The views of a scene show one set of named points, each view turned or mirrored, and shifted as a whole, with a little noise and some points left out.

Scene 1
View 1
<60>: -1  27  0  23  21  0  2  21  -2  -3  5  -12  -19  3  -14  11  -20  11  -10  6  8  -5  1  6  -14  17  -2  0  8  8  7  -22  18  -10  6  15  17
<50>: -4  9  -2  26  21  17  -2  38  14  -15  17  2  -22  -17  -19  -1  -20  9  2  -1  15  2  4  -8  -9  -2  -12  -5  13  4  4  -5  7  -23  10  8  17
<5>: -4  20  13  12  20  0  -16  32  -5  1  36  -2  -15  -6  -11  18  -12  12  22  -2  22  0  5  -2  -6  -1  -15  -9  37  4  23  3  16  -15  -1  2  21
<292>: 2  16  7  3  11  36  0  55  23  -44  28  12  -36  -5  -25  -16  -41  25  -18  -34  25  -18  2  18  -13  -3  -1  2  -16  -8  41  -22  5  -15  11  -19  44
<68>: 0  28  4  18  11  8  -1  19  -2  -4  4  -19  -17  1  -17  3  -17  14  -12  7  3  -6  0  6  -6  18  -1  -2  -2  7  19  -19  23  -11  7  18  11
<40>: -11  19  8  28  16  6  -9  17  7  0  14  -4  -15  -26  -12  1  -11  13  -1  7  17  8  12  -13  -5  5  -13  -3  26  6  -2  0  11  -27  -4  20  -3
<17>: -3  -7  -8  6  14  4  -13  16  4  -20  16  -10  -5  16  -23  -2  0  15  20  1  14  -14  -14  16  -10  10  -12  -9  15  8  12  -3  3  -13  0  6  24
<8>: 0  -6  -14  19  13  13  -7  19  6  -15  7  -17  -7  6  -27  -6  -5  7  14  12  4  -8  -10  4  -3  7  -13  -16  9  6  7  1  8  -20  7  18  17
<281>: -4  7  -3  2  -3  12  2  46  24  -26  38  13  -11  5  -22  -4  -16  18  17  -16  6  -12  -23  31  -25  9  -19  9  -11  8  22  -27  18  -19  28  4  22
<28>: -10  19  21  -2  -11  -8  -12  1  5  -18  2  -3  -3  2  -19  -11  30  34  8  4  6  -9  -16  6  -6  31  -2  22  -6  29  6  -1  4  -4  13  15  -13
<12>: 9  15  -19  24  30  12  5  22  -8  -1  3  -32  -17  21  -21  13  -39  -1  -11  12  2  -15  -3  17  -11  12  -2  -23  5  -4  22  -28  26  -10  2  18  36
<273>: -18  26  18  1  3  -23  -3  -12  5  -21  -5  3  -9  10  -7  -3  11  38  -16  -8  18  -15  -13  25  -30  43  9  36  -6  32  -12  -33  -2  0  2  7  -3
<32>: -12  4  -3  1  8  6  -3  0  15  -37  -4  -7  -12  14  -18  -19  -14  32  -23  -17  21  -24  -11  34  -25  28  5  12  -15  11  5  -34  -4  -9  -5  3  20
<79>: -4  -8  -16  33  21  11  -6  34  10  1  25  -4  -8  -13  -19  6  -7  -3  30  14  6  8  -3  -10  -6  -6  -28  -19  33  5  -7  8  10  -32  11  22  10
<164>: -13  -16  -11  0  -15  22  -3  16  38  -42  7  3  0  -2  -30  -38  4  29  4  -9  4  -15  -25  29  -16  19  -16  10  -28  14  1  -17  -1  -27  16  17  2
<201>: -10  -10  -15  20  0  13  5  35  36  -31  16  15  -9  -10  -24  -19  -3  16  13  -3  3  -3  -20  13  -22  8  -21  13  -14  17  -14  -17  0  -30  30  15  2
<184>: -9  13  16  4  6  3  -11  9  10  -31  -1  2  -17  -1  -19  -16  11  34  -8  -7  19  -13  -4  2  -8  21  6  18  -4  20  2  -4  -9  -4  5  0  6
<22>: -17  0  -2  18  2  2  -8  6  20  -13  11  1  -1  -18  -16  -14  5  20  7  3  14  1  -7  8  -14  15  -17  7  12  15  -16  -9  2  -29  0  25  -11
<194>: -11  28  22  6  20  -6  -8  21  3  -23  17  11  -26  1  -8  6  -14  31  -12  -23  33  -13  5  11  -24  16  5  18  13  13  12  -21  -1  -3  -4  -13  22
<131>: -8  10  20  -6  -10  10  -15  4  13  -38  -7  -2  -12  0  -24  -30  22  42  -9  -6  14  -16  -10  5  1  25  6  18  -20  21  14  3  -7  -4  6  4  -1
<53>: 8  6  0  6  26  -2  -14  45  -10  -10  39  0  -16  24  -20  26  -4  7  41  -3  16  -11  -12  2  -7  -4  -15  -14  36  7  28  7  8  -4  15  -13  42
<270>: -2  21  11  19  18  -2  -12  -14  -12  -14  -32  -28  -16  4  -19  -9  15  26  -21  21  10  -8  5  -18  9  28  18  2  3  20  -3  7  -4  2  -5  16  -1
<311>: -8  2  -7  12  14  1  -12  -25  -5  -15  -25  -34  -2  16  -21  -14  4  21  -16  16  12  -16  -4  11  -5  31  6  -8  4  13  -4  -9  -3  -9  -18  24  6
View 2
<40>: -30  6  -17  -11  -18  17  -43  -20  11  26  6  2  20  5  5  25  0  7  -17  4  -12  11  5  -10  -2  -22  -3  2  21  -15  16  -5  -4  8  -16  -14  4
<311>: -23  -1  -20  0  15  13  -10  -9  7  9  12  -13  -16  -13  2  -2  -1  12  -12  29  -35  14  -23  -32  0  -12  -24  -42  8  -33  9  0  1  37  -11  -16  20
<79>: -47  25  2  -23  -23  29  -31  -26  10  18  29  20  33  9  -1  24  -6  19  -12  22  -12  7  3  -4  -5  -18  5  -12  42  0  6  -20  9  -13  -3  -16  15
<28>: -20  13  5  -9  16  -13  -15  1  -5  0  1  -10  -5  -1  -12  9  -9  16  -22  7  5  -3  -17  -15  14  -2  -30  -9  -11  5  14  3  -9  32  -21  -26  21
<194>: -13  0  -24  -6  -4  3  -33  -4  24  15  3  -4  13  21  20  12  5  -4  5  -3  29  6  -17  0  -25  -1  -38  2  0  -20  5  14  -5  29  -6  4  19
<292>: 8  3  -16  -16  -15  18  -17  -5  26  -18  7  -7  58  31  46  -21  -14  -20  26  -19  14  -8  -23  9  -29  -1  -37  16  16  -17  14  -19  -3  12  16  15  8
<53>: -33  27  18  -5  -11  29  -16  -28  6  10  37  35  38  18  9  18  7  11  0  10  22  16  -20  23  -35  -13  -27  -12  18  10  -14  7  13  11  22  -4  28
<50>: -27  10  -12  -17  -21  20  -29  -16  15  8  12  3  34  20  18  15  -8  2  0  5  -4  4  -5  -2  -11  -17  -7  2  33  -10  11  -16  -2  4  -4  -6  12
<32>: -2  -3  -27  -15  14  2  -9  8  24  -7  6  -20  5  6  15  -17  -5  -1  14  12  3  -4  -25  -23  -12  14  -42  -22  2  -33  15  -7  -2  27  -4  1  24
<68>: -11  4  -11  -2  3  22  -7  -19  3  4  2  0  16  -1  0  5  9  -4  3  4  -12  17  -6  -9  -8  -14  -11  -3  22  -15  26  -6  -16  23  -5  -1  19
<8>: -27  18  3  -15  -3  25  -10  -19  5  -1  25  8  25  1  6  -2  -9  10  -7  19  -23  5  -15  -12  -6  -12  -14  -24  25  -9  9  -19  7  8  4  -15  18
<270>: -28  -4  -13  11  6  4  -13  -9  -5  14  -2  -17  -18  1  10  22  -10  6  -18  16  -32  21  -26  -21  5  -33  -18  -25  8  -20  7  4  -16  55  -21  -19  18
<164>: -9  17  -6  -37  8  -6  -7  14  14  -23  12  -20  21  5  6  -25  -28  11  -1  14  -4  -28  -18  -27  13  18  -31  -15  8  -9  21  -33  4  1  -9  -21  17
<131>: -10  6  -2  -10  10  -14  -16  8  1  -13  0  -23  5  8  16  -6  -26  4  -15  1  -5  -10  -31  -16  9  -8  -42  -10  -13  -6  11  -5  -6  38  -15  -24  12
<281>: -6  21  4  -30  1  9  -6  -4  16  -16  13  6  42  14  0  -12  -3  3  16  0  27  -13  -8  1  -12  18  -27  6  17  4  20  -20  -1  -6  6  1  24
<201>: -25  20  -5  -40  -8  -2  -12  7  18  -11  12  -11  24  21  2  2  -25  13  4  16  9  -22  -7  -16  9  13  -13  -4  30  -1  19  -34  -3  -9  -14  -15  25
<12>: -12  5  -14  -1  4  44  9  -29  10  4  16  13  23  -2  3  -3  19  -7  23  16  -20  28  -10  -7  -27  -12  -8  -22  41  -26  21  -11  -8  18  13  15  30
<17>: -25  18  1  -14  2  18  -14  -13  11  2  28  10  19  4  5  -1  -4  14  -3  19  -2  3  -20  -8  -15  -1  -28  -27  12  -9  0  -6  12  11  6  -13  22
<5>: -27  16  1  -6  -14  24  -37  -30  8  23  22  24  35  6  5  19  11  7  -11  0  10  16  -3  12  -24  -18  -17  1  11  -2  1  8  6  7  5  -6  9
<22>: -31  13  -16  -26  -3  1  -34  -3  15  13  9  -7  7  2  -6  9  -10  18  -16  16  -6  -6  0  -25  8  0  -12  -12  13  -13  15  -14  3  1  -21  -23  11
<60>: -17  3  -16  -4  0  21  -10  -18  11  12  4  2  12  6  -1  15  13  -2  7  10  -1  18  -5  -8  -14  -9  -10  -6  27  -17  20  -4  -14  20  -5  5  25
View 3
<292>: -18  15  -3  -26  -23  17  -6  5  6  35  -16  40  26  7  -5  -1  7  31  -16  -35  15  -12  7  50  -4  2  39  14  -29  -9  -12  19  18  5  -21  3  -22
<8>: 2  7  30  -37  -9  1  -3  16  14  16  -17  6  20  -17  -11  -3  -3  -1  -7  -17  13  8  -33  14  -2  30  -15  -8  1  -5  10  2  -7  22  8  0  2
<32>: -3  6  26  -20  5  -34  -9  -13  18  25  -21  10  8  -14  0  4  18  18  5  4  11  -3  10  37  1  16  12  16  -31  -19  -4  -5  3  -13  3  -8  2
<131>: -12  7  33  -9  26  -15  1  -15  15  47  2  16  15  -14  -26  -23  20  19  14  -2  10  -10  -16  33  -17  38  7  13  -26  -16  24  -12  18  5  2  -16  7
<40>: 3  -11  40  -23  -12  7  2  1  5  27  -5  -10  26  -17  -6  -5  -13  -3  -9  -23  7  1  -25  -4  -6  26  1  15  22  -2  10  -27  18  31  -12  -5  -23
<53>: 1  0  0  -28  -26  12  17  38  8  13  -15  51  14  3  -23  -11  17  -5  -35  -33  11  14  -31  13  -5  12  -30  -1  -11  9  -6  -28  -7  38  7  4  -17
<28>: 12  6  29  -9  23  -17  10  -3  16  40  2  5  9  -22  -36  -29  13  1  16  5  13  -11  -21  19  -19  38  -12  14  -14  -17  22  -36  9  10  4  -17  5
<164>: 15  16  18  -31  1  -20  -5  -20  12  47  -4  16  15  -14  -5  -17  -8  12  25  5  26  -21  -25  43  1  34  10  -7  -26  -26  13  19  -10  2  -2  0  15
<79>: 15  -5  28  -39  -29  13  3  17  3  23  -7  7  24  -15  -1  -8  -20  -14  -16  -28  13  3  -48  -6  5  30  -21  -10  24  5  8  -10  -9  41  -3  9  -11
<201>: 22  12  15  -31  -10  -4  -5  -4  2  48  -3  9  10  -20  2  -21  -19  4  11  -7  19  -29  -21  18  11  34  0  -8  1  -11  9  12  -18  6  -16  4  9
<60>: 7  9  24  -23  -6  0  -2  24  13  10  -23  -9  13  -22  -15  1  2  -1  -14  -19  4  0  3  8  -6  15  -2  15  6  -6  -2  -21  6  8  -6  -7  -14
<5>: 5  -8  16  -24  -24  12  13  18  6  17  -9  22  23  -3  -18  -6  2  -6  -24  -30  11  11  -29  7  -12  13  -10  13  4  1  -3  -38  15  41  -4  -1  -32
<68>: 4  15  27  -25  -1  6  -3  22  17  11  -23  -13  19  -22  -24  -1  0  2  -5  -17  8  3  -2  17  -15  17  5  13  2  -12  5  -16  12  9  -2  -11  -13
<311>: -10  -1  59  -25  17  -32  -9  -3  24  8  -24  -17  14  -27  -10  8  17  2  2  4  3  20  -17  14  -8  36  -15  8  -7  -12  17  -15  5  5  23  -16  10
<184>: -9  -1  33  -10  15  -15  2  -9  10  42  0  17  11  -16  -16  -16  19  15  1  -9  6  -9  -10  20  -5  32  0  16  -15  -7  15  -19  13  4  -6  -11  1
<17>: 4  1  21  -31  -11  -12  5  9  15  18  -16  26  15  -8  -12  -3  10  -1  -9  -10  14  10  -32  22  -3  22  -19  -3  -16  -5  2  -13  -7  23  13  0  0
<281>: 27  22  -14  -29  -21  3  5  12  9  35  -14  31  12  -5  -16  -17  -7  4  0  -12  25  -21  -11  38  -4  9  7  -1  -21  -18  -10  0  -10  10  -11  4  -9
<194>: -5  -8  16  -6  -5  -13  6  -1  8  30  -9  24  10  -5  -8  -5  21  13  -18  -17  5  -6  11  18  -1  8  7  31  -15  -3  -9  -37  19  4  -13  -8  -23
<273>: 16  0  28  0  23  -43  5  -12  15  33  -9  -1  -4  -25  -15  -14  22  5  9  13  7  -16  16  17  -4  23  -4  30  -19  -18  4  -47  8  -16  -2  -20  0
<270>: -24  -3  63  -13  33  -13  -5  6  19  19  -10  -18  13  -31  -25  -6  24  7  -3  -11  -6  11  -10  1  -14  43  -14  17  5  -1  28  -27  18  5  10  -23  7
View 4
<281>: 8  -8  20  5  -18  -31  -26  26  0  9  -10  -11  -25  25  15  2  -7  -1  18  -17  -15  2  -15  2  17  -5  4  -14  30  -2  -5  7  7  10  -9  -5  -4
<292>: 22  -11  15  -17  8  -29  -26  30  -4  23  -24  1  -35  15  13  -4  8  15  37  -6  -10  7  0  20  9  -12  -1  -3  41  17  -2  26  44  -7  0  -13  -48
<201>: 17  -24  -4  9  -27  -32  -25  7  16  -14  -9  8  -28  32  10  0  -7  -8  4  -13  -15  11  -10  8  38  1  -16  -18  6  -2  -11  -8  8  7  -14  13  0
<22>: 14  -6  0  15  -18  -12  -4  -8  8  -13  6  23  -9  13  -8  -3  -13  -14  9  -11  2  4  7  12  36  2  -28  4  4  -7  -18  -29  -5  0  -11  10  -1
<12>: 33  -10  19  20  15  -7  -20  20  9  13  -6  0  6  -3  -16  4  13  1  14  15  -15  -21  -2  6  -4  -13  28  44  2  25  -20  8  4  14  5  15  -7
<273>: 17  34  -13  -2  -4  -17  -7  -8  -6  3  10  21  -5  -2  13  -29  -13  -48  12  21  -12  2  -12  -15  25  4  -37  2  2  -10  -2  -9  -21  -11  16  -18  -7
<79>: 12  -36  -1  32  -12  -10  -3  11  26  -10  6  2  7  20  -13  20  -9  10  1  -28  8  -8  26  18  23  5  5  25  15  -3  -22  -25  19  14  -16  22  14
<311>: 18  9  4  17  21  11  4  -15  2  -8  8  26  -5  0  -31  -12  15  -40  5  28  -9  -1  5  7  34  1  -16  29  -9  9  -20  -7  -19  -2  6  16  -9
<270>: 16  8  -18  10  32  8  14  -16  10  -16  14  26  14  -2  -13  -4  22  -45  6  18  -16  -12  22  -6  27  -7  -29  21  -6  11  -14  -18  1  -18  20  16  -15
<53>: -12  -17  0  17  15  -6  -1  30  12  17  7  -32  7  21  -5  15  -4  -3  1  -17  3  -7  25  2  8  14  25  26  52  -11  -10  11  25  11  3  -6  11
<50>: 22  -24  -5  9  -3  -17  -9  12  17  -1  -5  11  -2  12  2  7  -3  10  15  -17  0  -5  19  15  16  -4  -5  16  16  7  -14  -12  33  -1  -5  9  -15
<8>: 11  -20  9  22  6  -5  -6  7  14  -7  2  2  -6  17  -19  9  11  -10  3  -5  -8  -3  11  11  26  0  4  17  9  6  -18  -6  6  8  -8  21  0
<32>: 24  14  6  -5  5  -13  -19  0  -7  10  -9  18  -29  6  -5  -25  1  -26  19  26  -11  12  -16  7  27  2  -19  8  6  8  -7  16  -6  -1  4  -8  -26
<68>: 24  2  13  12  8  -13  -10  9  4  1  1  10  7  -2  0  3  10  -9  20  0  -14  -20  4  -2  4  -17  -1  17  6  14  -15  -13  4  -4  7  10  -12
<184>: 8  7  -12  -3  10  -11  0  -4  3  -3  5  16  -12  13  5  -11  4  -32  13  4  -11  5  9  1  32  0  -32  -4  17  -2  -5  -4  10  -15  9  -4  -21
<28>: -7  17  1  7  4  -9  5  -7  -1  -13  16  10  -5  13  6  -2  6  -46  7  -5  -17  -3  2  -14  34  -5  -33  -16  14  -11  -7  -20  -14  -12  9  1  -2

Which points are out of place in each view (at most two, in the order of its rows)? Write - if all are in place.
view 1: -
view 2: <8>
view 3: <201>
view 4: -
